Points, in no order, along strands that fork, close into loops and pass close to each other.
Points whose rows are less than 49.6 apart are linked; no others are. Some points are linked to none.
Z337: -4.7; 9.2; -17.8; -0.1; -35.1; 49.0; 32.4; -2.4; 7.9
Z14: 45.5; -22.9; -17.6; 13.9; -9.4; -21.6; -45.0; -37.7; 33.9
Z773: 19.0; -14.2; -34.3; 34.3; 38.1; -27.0; -17.6; -14.1; 71.6
Z146: -3.6; 51.9; -4.8; 14.6; 39.4; 3.1; 9.6; -22.4; 0.6
Z525: -31.2; 20.4; 11.1; 21.9; -6.6; -5.6; -62.1; 40.3; -23.6
Z503: 7.7; -41.5; -41.6; 22.3; -8.2; -2.9; -7.2; -7.4; 88.7
Z810: 14.8; 47.5; 28.5; -15.1; 11.9; -26.9; 3.9; 29.7; -26.2
Z471: -10.7; 57.3; 12.1; -21.8; 12.5; -17.3; 23.2; 24.9; -40.6
Z232: 15.7; -21.7; -1.8; -18.0; -59.7; 71.1; 24.8; 7.7; 11.7
Z666: 29.9; -17.8; 4.1; -19.6; -36.8; 59.7; 23.2; 20.9; -8.7
Z218: -34.9; 20.8; 46.6; -4.5; 17.7; -15.9; -48.7; 24.5; -25.7
Z670: -7.7; 12.1; 19.1; -13.6; 31.4; 9.8; 45.4; -37.6; -52.1
Z661: 2.5; -27.6; 27.3; -30.8; -31.1; 20.8; -2.6; 35.9; -38.7
Z724: -5.8; -28.4; 7.3; -17.8; 24.6; -51.1; 33.5; -27.5; 6.8
Z629: 24.9; -39.9; -46.3; 28.8; -3.2; -2.8; 0.7; -10.7; 40.0
Z657: -25.8; -7.5; 33.8; -4.7; 3.1; -22.8; 78.1; -18.9; 7.4
Z3: -2.8; -23.3; -33.5; -4.9; -78.7; 26.5; 24.6; -5.0; 13.0
Z212: 11.5; -19.5; 6.6; -19.7; 17.4; -48.6; 67.0; -11.2; 10.5
Z501: 30.3; -8.2; -18.0; 11.7; -26.6; -29.3; -25.3; -24.7; 24.7
Z973: 36.1; -21.8; -26.7; 38.8; 16.9; -20.6; -23.6; -21.7; 68.3
Z306: -23.6; 1.5; -0.3; 16.7; -19.1; 2.4; -57.0; 45.7; -27.5
Z245: 13.0; -2.5; 11.6; -19.1; 28.9; 22.6; -52.4; 11.8; 5.9
Z841: -30.8; -3.5; -29.4; 2.9; -36.3; 25.7; 30.2; -14.7; 7.4
Z54: 5.2; -1.8; 5.7; -10.3; 28.8; 1.6; -60.9; 26.5; -19.2
Z788: -40.5; 15.2; 7.2; 2.5; 28.5; -15.1; 16.7; -39.7; 6.6
Z278: 45.7; -34.5; -22.3; 26.4; -3.8; -9.5; -37.4; -33.6; 51.6
Z515: 15.1; 6.1; -12.3; 17.5; 30.6; 12.3; -74.3; 40.2; 14.2
Z476: -13.5; 38.6; 13.1; 4.4; 57.7; -2.0; 16.4; -39.6; -21.2
Z356: -20.8; 24.5; 62.1; -13.9; 14.5; -20.7; -32.0; 22.8; -23.0
Z509: 3.0; 10.8; -3.1; 11.9; 32.3; -13.2; -74.0; 40.0; -14.0
Z654: 13.1; -40.1; -46.9; 28.1; 5.7; 4.4; -0.1; -9.3; 66.5
Z158: -18.2; 53.0; 4.0; -29.1; 20.8; -12.5; 28.3; 6.8; -52.9
Z441: 19.1; 5.3; -8.9; -4.9; -24.0; 52.0; 30.8; 10.8; -4.8
Z187: -1.1; -19.6; -17.5; -10.3; -79.0; 52.7; 28.5; -1.9; 17.5
Z558: 22.5; -6.3; -8.8; 32.7; 1.6; 9.8; -71.4; 49.5; 2.5
Z455: -16.6; 3.9; 30.5; -1.0; 28.7; 12.3; 51.4; -44.9; -23.5
Z933: 17.6; 48.8; -2.8; 8.6; 29.6; 8.4; 10.6; -5.3; -4.7
Z646: -17.4; -20.4; 32.9; -25.9; -21.9; 12.6; -20.1; 32.5; -37.7
Z989: 28.5; 40.5; 3.6; -8.3; 15.3; -1.0; 12.6; 14.4; -23.8
Z725: 27.8; -27.0; 12.6; -27.7; -34.3; 39.7; 16.3; 29.5; -30.1
Z787: 27.7; -23.0; -39.2; 21.4; -18.3; -20.3; -7.2; -14.7; 20.6
Z71: -24.3; -14.1; 15.6; -12.4; -8.6; 5.7; -41.9; 33.4; -36.3
Z400: -30.7; -12.0; 32.0; -2.6; 10.0; 2.4; 56.1; -38.0; -2.9
Z843: -43.0; 22.6; 29.4; 9.4; 13.1; -7.5; -58.8; 29.6; -23.4
Z777: -3.9; 28.5; -16.0; 14.9; -13.3; -27.4; -5.8; -18.1; 26.9
Z505: -12.0; 28.4; 9.6; -25.8; 27.1; -1.1; 36.8; -24.3; -63.4
Z738: -32.9; -10.8; 13.8; -9.7; 17.1; -39.9; 27.3; -35.7; 6.2
Z537: -11.8; -23.5; -44.9; 6.2; -53.0; 4.5; 21.4; -9.4; 5.1
Z228: -8.0; -13.3; 14.6; -18.4; 3.6; -46.3; 75.5; -6.9; 7.9

A fork is a point with three links, a tip a point with one. Leave the first point through the second and follow the links. Name the first fork or tip that comes.
Z400, Z657 => Z788
Z810, Z989 => Z476
Z54, Z509 => Z558
Z525, Z843 => Z356
Z501, Z787 => Z503
Z14, Z278 => Z773
Z441, Z337 => Z666
Z515, Z509 => Z245

Name the points in between on the shortest way along the links from the first point to the second, in order.
Z146, Z810 => Z933, Z989
Z525, Z646 => Z306, Z71
Z773, Z14 => Z973, Z278
Z661, Z841 => Z725, Z666, Z441, Z337
Z278, Z503 => Z14, Z501, Z787, Z629, Z654
